A landscape with many valleys, sampled at points; each row gives a point and its height.
A ball rolls from a point to the lowest of its 5 nearest points, and stops where none of them is lower. Distance is the straight distance between rows; heights are no part of it.
(645): [-52   5  -1 -35   4  58 -28   9 -60 -13  -1  -9 -23   9 -46  43   9  17
 -42 -26   2  -2  22  38   3 -54   4   2]  height 164
(544): [ 15  10 -26  36  -1 -36  40  -1  15  -1  -9 -13  42  -9  39 -38 -35  14
  35  -7   2  -2   5 -22  15  27  12  43]  height 257
(646): [ 24 -50  27  -1 -21 -19 -18  -5   8  13  -8  44   8 -20 -51  -6  64  -2
 -17  37  25  -1  14 -28   4 -40  25 -37]  height 186
(5): [-28 -30  33  25   3  34 -59 -23  -2 -44  19  -2 -25  -8  83 -13 -13 -39
 -21 -62 -27  -1 -46  -6  34  58   7  55]  height 639
(716): [  0  22   2   5  18 -19 -17  -9  43  -6  28 -25 -10 -17   2  52  29  24
  -5 -16 -45  -8 -30  37 -13   2 -26   6]  height 116
(234): [-22   9 -26  22  -8 -15 -17 -42  -2 -25 -20   4  19 -13   4  28  37  26
  30 -33   6   7  35  -5  25 -28 -10  48]  height 308
(354): [-15  -3   0  22 -34  -1  19 -33 -13  14  -9  -5 -79  24   8   4  15 -25
 -53  15  27  65 -59  43 -34   3  30 -33]  height 70
(541): [-24  23 -14 -47  16  14   1  11   6  48 -24  10  43 -13 -41  10 -23  -7
  51  16  11   1  54 -40  -5 -60  -4  14]  height 82
(281): [  3 -57  19  -7  11   1 -12  43 -21  68 -18  38  36   6 -74  -2  17   3
  20  52  43 -13   9 -75   1 -32  13 -29]  height 139
(882): [-11   0 -27   8   6 -19  12  10   0  16 -25  -7  51  -1   7 -15 -15  16
  46 -15  26   4  57 -22  22 -23   6  46]  height 232
(499): [-41  13 -22  -6 -28  24 -24 -30 -42 -42  -5 -10 -13 -19   8  36  20  10
   5 -39   0   3  13  20  23 -24   1  54]  height 202
(381): [ 16  39 -15  10  32 -23  51 -29  56   3   4 -26  26  -7  -2 -23 -19  10
  -5  20 -44 -21 -15  12 -25  37  -5 -13]  height 341
(509): [  5   5  -6  54 -12   7  -5 -58   7 -40   8  25   0  -6  64   4  15 -26
   6 -49 -17  21 -49 -12  36  54  -7  38]  height 519
(579): [-34   2 -13 -20 -34  78  -6   1 -28  57 -66  19 -20  39 -36   2 -20   8
 -40 -10  57  35  22 -15 -31 -41 -10 -36]  height 110
(503): [ 39  30 -15  39 -10 -44  49  17  -6  -7  24 -19  34  22  59 -63 -48  -4
  27  -4   3  -3   5 -17  36  24  24  47]  height 374
(242): [ 31  20 -25 -46  10 -21  25  17   8  16 -11  -4  17   4 -33 -25 -47 -10
  19  26   1 -23  44  -5  -3 -20  -5  -8]  height 141
(171): [-12 -29   5 -20 -28  58  -8  37 -12  70 -60  30  12  21 -55   7 -23  -7
   0  -5  44   6  32 -55 -25 -40 -17 -41]  height 109
(32): [ -7  24   0  -7 -23  11 -10 -19   8 -48   7 -16 -19 -26  19  27  18 -12
 -10 -23 -17   2 -40  33  18  26 -11  21]  height 187
(244): [ 32 -16  -5  20 -12   1  21   7  25   2 -14   0  -9   8 -30  -7   2   5
 -37  12 -15  -5   3  27 -29  31 -14 -46]  height 280
(182): [-40 -40  29  -5  -9  45 -45  37 -35 -10  25 -34 -27  12 -34  31  26  15
 -58 -23 -22 -18  15  30 -13 -32   2 -12]  height 160
(715): [-13  12  -2 -18  69 -12  -2  -2   8  42  -2  18  39   3 -26  -6  -3 -10
  78  25   4 -12  46 -28 -33 -42 -25 -14]  height 143
(158): [ 17  29  -5   4  61  -9 -18 -16  49 -18  40 -16  -9   3  33  40  40  30
  39 -15 -24 -21 -16  27 -23 -16 -10  10]  height 188
(107): [  5  -5 -19 -47   3  19   8  34   6  47 -33  15  21   8 -49   4 -44 -14
  25  19  21  -3  38 -17   5 -26 -13 -18]  height 104
(877): [ 10  23  -1  -4   0   7  11 -11  41 -10  24 -11  -6 -27  12  40  20  10
 -33 -10 -48  -4 -46  40  13  52 -31   2]  height 306
(53): [ 23  -7   9   7 -18  17  16   8  28 -13  16  -1 -19 -22   6  27  19  -4
 -56  -3 -16   7 -39  47  -8  52 -24 -27]  height 352
(851): [ -5   1  -5   4  19   3 -21 -10  11  15  12   7  -8   6 -45  34  25   9
   0  -2  -3  -1  33  17 -10 -33 -44 -27]  height 146
(612): [-25  17 -14   3 -35  19   7 -37 -41 -33 -12  14 -65  -1  30   4  14 -18
 -18   3  15  37 -52  50  -6  -3  10   5]  height 113
(273): [ 52  -2 -13 -57 -21  24  16  58 -21  52   5  18  -6  28 -23 -15 -73 -13
   4  10  51   7  10 -23   5  -8   8 -35]  height 132
(515): [ 13  23 -22  -1  42 -32  13 -20  28  14   1 -12  19 -11 -21 -17 -14  22
  41  23 -29 -11  35  -5 -21  -7 -17  -9]  height 185
(659): [-40  11  18 -30   5  21 -49 -10 -13 -48 -17 -39 -33 -33  29  36  10 -17
 -19 -22 -29 -14 -36  10  31  29  20  48]  height 342
(535): [-72   5  15 -13  10  21 -66  -6 -37 -36  -9 -42 -17 -40  19  20  10  20
  -2 -46 -23 -10  -6  14   3  -5  40  66]  height 576
(130): [-41 -39  26  45 -21  33 -31 -59 -22 -39  19  13 -28  15  65 -20  -7 -34
  10 -55  -5   9 -22   6  15  36 -22  31]  height 536
(790): [ 70  -9  32  -2 -25 -73  11  18  -3  -1  22  11  14   9 -13 -49  -6  31
 -16  77  -4 -33   3 -42   9  12  39 -52]  height 894
(262): [ -4  24 -35 -10 -29  13  39 -15   6 -12 -41  -9  14 -21  -1 -17  -9 -10
  30  20  18  21  35  15   5  -7   2   8]  height 249
(865): [ 36 -26  29  25  27 -74   8  21  -8  16  25  13  26   4 -43 -53   3  23
   8  51  -9 -40  16 -27  -6  11   3 -51]  height 463
(666): [ 19   2 -19  54  17 -39  20 -37  36  -3 -15 -11  35 -24  51 -16   2  39
  28 -17 -11  -9  10 -19   7  33  10  41]  height 295
(418): [ 37   8   2   4  21 -53  16  -7   8   9  23 -18  23   5 -35 -34 -48  12
   9  25 -27 -54   8 -16 -20  16  -7 -39]  height 394
(918): [-76  10  -3   0 -46  35 -22 -31 -76 -47 -22   8 -11  -8  10  17  14  11
  -3 -32  30  10  32  10  36 -32   2  50]  height 335
(744): [-27 -47  14  68 -15  17   0 -59   0  -4  25  30 -12  -2  63 -22   0 -55
  13 -25 -23  46 -45  -6  17  48  -7   9]  height 587
(556): [ 34 -30  -3 -11 -28  23   3  11   1  27 -42  17 -20  36 -35 -36  -4  -9
 -26  12  40  21  26  -5 -30 -13   4 -48]  height 118
(561): [-12  -3 -38 -13 -42  -4  37 -19  -6  -2 -21 -31 -42  29   0 -27 -18 -36
   2  52  36  66 -36  10 -27   2  38   4]  height 173
(450): [ 24  24 -34 -17 -24  -6  56   9  -1  -5  -6 -19  -2  28  12 -43 -53 -12
  20  46  18  29   1  -8  12  -2  25  20]  height 285
(390): [ 48 -10  24  12 -20 -24  46  14  26  19  14   3   1  22  -9 -52 -31  -2
 -39  54 -28 -40 -10   4 -10  43   1 -36]  height 787
(597): [ -5 -19  -7  42 -20   0 -31 -49   1 -45   2  -5   1 -21  53  16  16   1
  13 -69 -10  -8  -9   1  29  38 -12  48]  height 415
(501): [  6  22 -28  -3  31 -42  25   3  11   8 -12 -12  43 -11   8 -29 -18   9
  42   1  -2 -18  53 -16   9 -16  12  36]  height 207
(900): [ 35 -48   9 -10   3 -23  -1  26   3  26 -13  16   7  -5 -66 -31  -9   6
 -12  40  22 -16  32 -13 -18  -9 -11 -47]  height 115
(27): [ 61 -27   8  -6 -19 -16  26  29  -6  27 -20   5  -5  40 -25 -33 -37   3
 -20  31  29 -17  26  -6 -11   9   7 -36]  height 225
(528): [-34  17 -20  13 -42  14   1 -32 -34 -46 -21  11 -25 -21  17  -5  23 -14
   8 -14  16  23  -8  26  26  -6  -7  33]  height 125
(420): [ -6 -50  39  12 -12  13 -45  15 -11 -12  30  38  -6   3 -42  23  66  14
 -12  18  11   2  25  -8   3 -64   4 -35]  height 177
(776): [ 15  32 -35  33 -15 -13  62 -15  21 -19 -13  -9  23  -2  37 -50 -10 -16
  26  22  -4  18  -9  -3  11  38  18  32]  height 331
(424): [-10   3  47 -16  24  25 -38 -10  18 -50  20   2 -10 -13  78  24  11 -47
 -24 -41 -28  10 -59 -48  51  68  15  50]  height 654
(144): [ 50  39 -21 -52 -19 -15  46  48  -4  18  22   1  11   8   1 -21 -71  -9
  21  20  16 -10  16   1  21 -22   4  -1]  height 265
(695): [-34  -5 -11 -19 -15  41  -4  -7  -9  -8 -22  12 -13   3 -40  32  22  11
 -30 -25   9  18  23  13 -13 -32 -33 -12]  height 145
(441): [  2   0 -16  31   8 -18 -16 -49  23 -27   1  -9  25 -15  43  36  31  44
  23 -41  -6  11  -5  -3  19  -6  -4  43]  height 286
(212): [ -6 -24   7   1 -16  16 -16  15   5 -13  20 -10 -16 -14 -23  36  24  22
 -38 -18 -21  -7   5  46 -10  -3 -20 -25]  height 97
(95): [  9 -34  14  -5 -48  11 -13   1   0   2 -10  11 -26  11 -31   6  24  12
 -58  -7  -5  15  24  31 -16  -7 -19 -57]  height 134
(78): [-26 -12  23  -1 -50  44 -10   8 -33   0 -14  18 -74  45  -7   3  13  16
 -82 -20  48  38  -3  43 -28 -20  -3 -29]  height 126
(28): [ 15  24   5 -65  27  -3  -8  45 -12  56  41  18  53 -13 -11   6 -64 -27
  42  -5  29 -36  26 -40  19 -48   5 -19]  height 264
(462): [ -3   7  -8  12 -22  30  11 -11 -15 -12  18  -6 -61  10  35  33  15 -32
 -62   9   4  51 -86  43  -3  53   5 -16]  height 184
(471): [ 30   5 -24  52  27 -66  43  20 -15   1   2 -14  71  22  60 -38 -61  19
  32 -30  -8 -16  -5 -28   7  58  28  36]  height 310
(610): [-31  22  27 -27  10  26 -27   8 -17 -39 -13 -12 -41 -21  54  18  -8 -66
 -28  -9 -30   3 -68   1  32  73   5  34]  height 485
(524): [-16  28  -9   6  42 -19  -5 -16  33   2  15   3  36   6   6  18  40  27
  63   3   9   2  55 -15  -8 -63 -16  26]  height 325
(868): [ -4 -18  24  -5 -23  25   4  33  -3 -17   2 -18 -42  -7  16  35  18   7
 -70 -32  -5  -7 -32  55  -8  30 -21  -6]  height 106
(667): [-36 -35  46 -19 -38  42 -32  20 -41   6   5  36 -22  16 -31  28  28  19
 -70 -26   7  -2  31 -14  -9 -64  13 -36]  height 159
(895): [ -4 -18  -3 -18  46  -3  -7  22  -2  47   0  20  29  -2 -61   8 -10  -7
  50  26  11 -23  31 -33 -19 -35 -21 -35]  height 129
(31): [ -5  12  14 -21  -2  17  -7  10  -3 -43  11 -30 -35 -23  22  36  14 -28
 -39 -26 -31   1 -68  25  14  71  -6  17]  height 353
(518): [-11  -6  10   5 -39  29   1   2 -12 -18  -7 -11 -64  15  15  10  19  -7
 -74 -19  14  27 -48  60 -25  15  -4 -23]  height 117
(430): [-74   6  10 -16  56  29 -54  39 -22  -7  -4 -68 -38 -16  -9  37  48  18
  -1 -20 -39  -3  -6  22 -28   1  19  27]  height 518
(861): [ 10  17 -33  16  -3 -18   7 -39  31 -28  -9   1  17 -40  18  14  13  19
  14  -5  -7   6  10  16  18 -14 -13  34]  height 272
(371): [ 33  43 -15 -24  17 -47  48   2  10  -1  17 -28  28  -7  15 -45 -64   5
  16  28 -29 -36  12 -11   7  14   9   2]  height 376
(257): [ 15  -4  -3 -52   6  17 -19  60 -37  78   8  17  49 -20 -38  16 -62 -11
  35  13  41 -34  -2 -55  15 -35   3 -24]  height 196
(217): [ 23  46  -3  14  51 -48  27 -45  66   9  23 -10  38  -6  48   7   9  29
  19  11 -58 -15 -33  -3 -31  27   3  -8]  height 224
(662): [ 24 -17  11  22  32 -32  12 -12  31  14  14  12   8  -9 -35  -5   7  12
   8  15 -26 -14  10  16 -25  12 -20 -39]  height 74
(820): [ 14  15 -31  17 -25   3  33 -34  14 -14 -16   6 -30   4   6  -2  16 -33
 -14  30 -12  36 -46  37 -15  42   7  -5]  height 195
(548): [ 52 -22   7 -41   9 -18   3  42 -32  39  13  20  20  21 -39 -24 -50   5
  10  30  28 -30  25 -33  11 -11   1 -45]  height 206
(571): [-43  17  15  -6  43  35 -51  22  -1 -24  30 -34 -11  15 -27  48  41  20
  15 -20 -31 -10   1  24 -10 -38 -10  23]  height 386
(231): [-23  31  -1  -6  44  -3 -64  -3  28 -30  38 -48 -14  -2  24  53  26  12
  12 -12 -38 -12 -41  23  -4  -8  17  43]  height 251
(191): [ -3   8  14   0  83 -25   6  35 -21  40   5  44  30  21 -40 -29  10  -4
  81  31  35 -30  12 -47 -18 -35 -28 -26]  height 182
(451): [ 12 -32  27   3  21 -35   1  29 -14  20   4  41  44  -6 -29 -40  57   5
  13  72  45  -7   0 -60  -2 -39  23 -23]  height 194
(672): [-25  36  -4 -12  52 -16   0  21  24  40   6   2  59  -2  -2  -6   5   3
  73   0  15   7  66 -35   3 -68  11  31]  height 208
(249): [ 11 -22 -12  78  11 -12  28 -27  12 -10  -6  23  12  12  61 -36  -7 -21
  45 -14 -18  13 -31 -32  23  76   1  30]  height 586
(770): [ 30 -24  50  14 -65  -2  -3  21  41  -9 -16  12 -48  10  17 -13  23  -6
 -72  -2   5  22   4  30 -16  13  26 -55]  height 259

Where does a ball stop that starts at each point below?
(471): (541)
(249): (541)
(882): (541)
(130): (354)
(234): (354)
(144): (541)
(535): (354)
(918): (354)

Call two points neighbours if one is among the 5 nearest of the other. Go from one point of each pair to the other, from neighbour to neighbour, staying as low as possible. Name the highest point that can't be avoided.
(900), (354): (78)
(212), (354): (518)
(541), (900): (556)
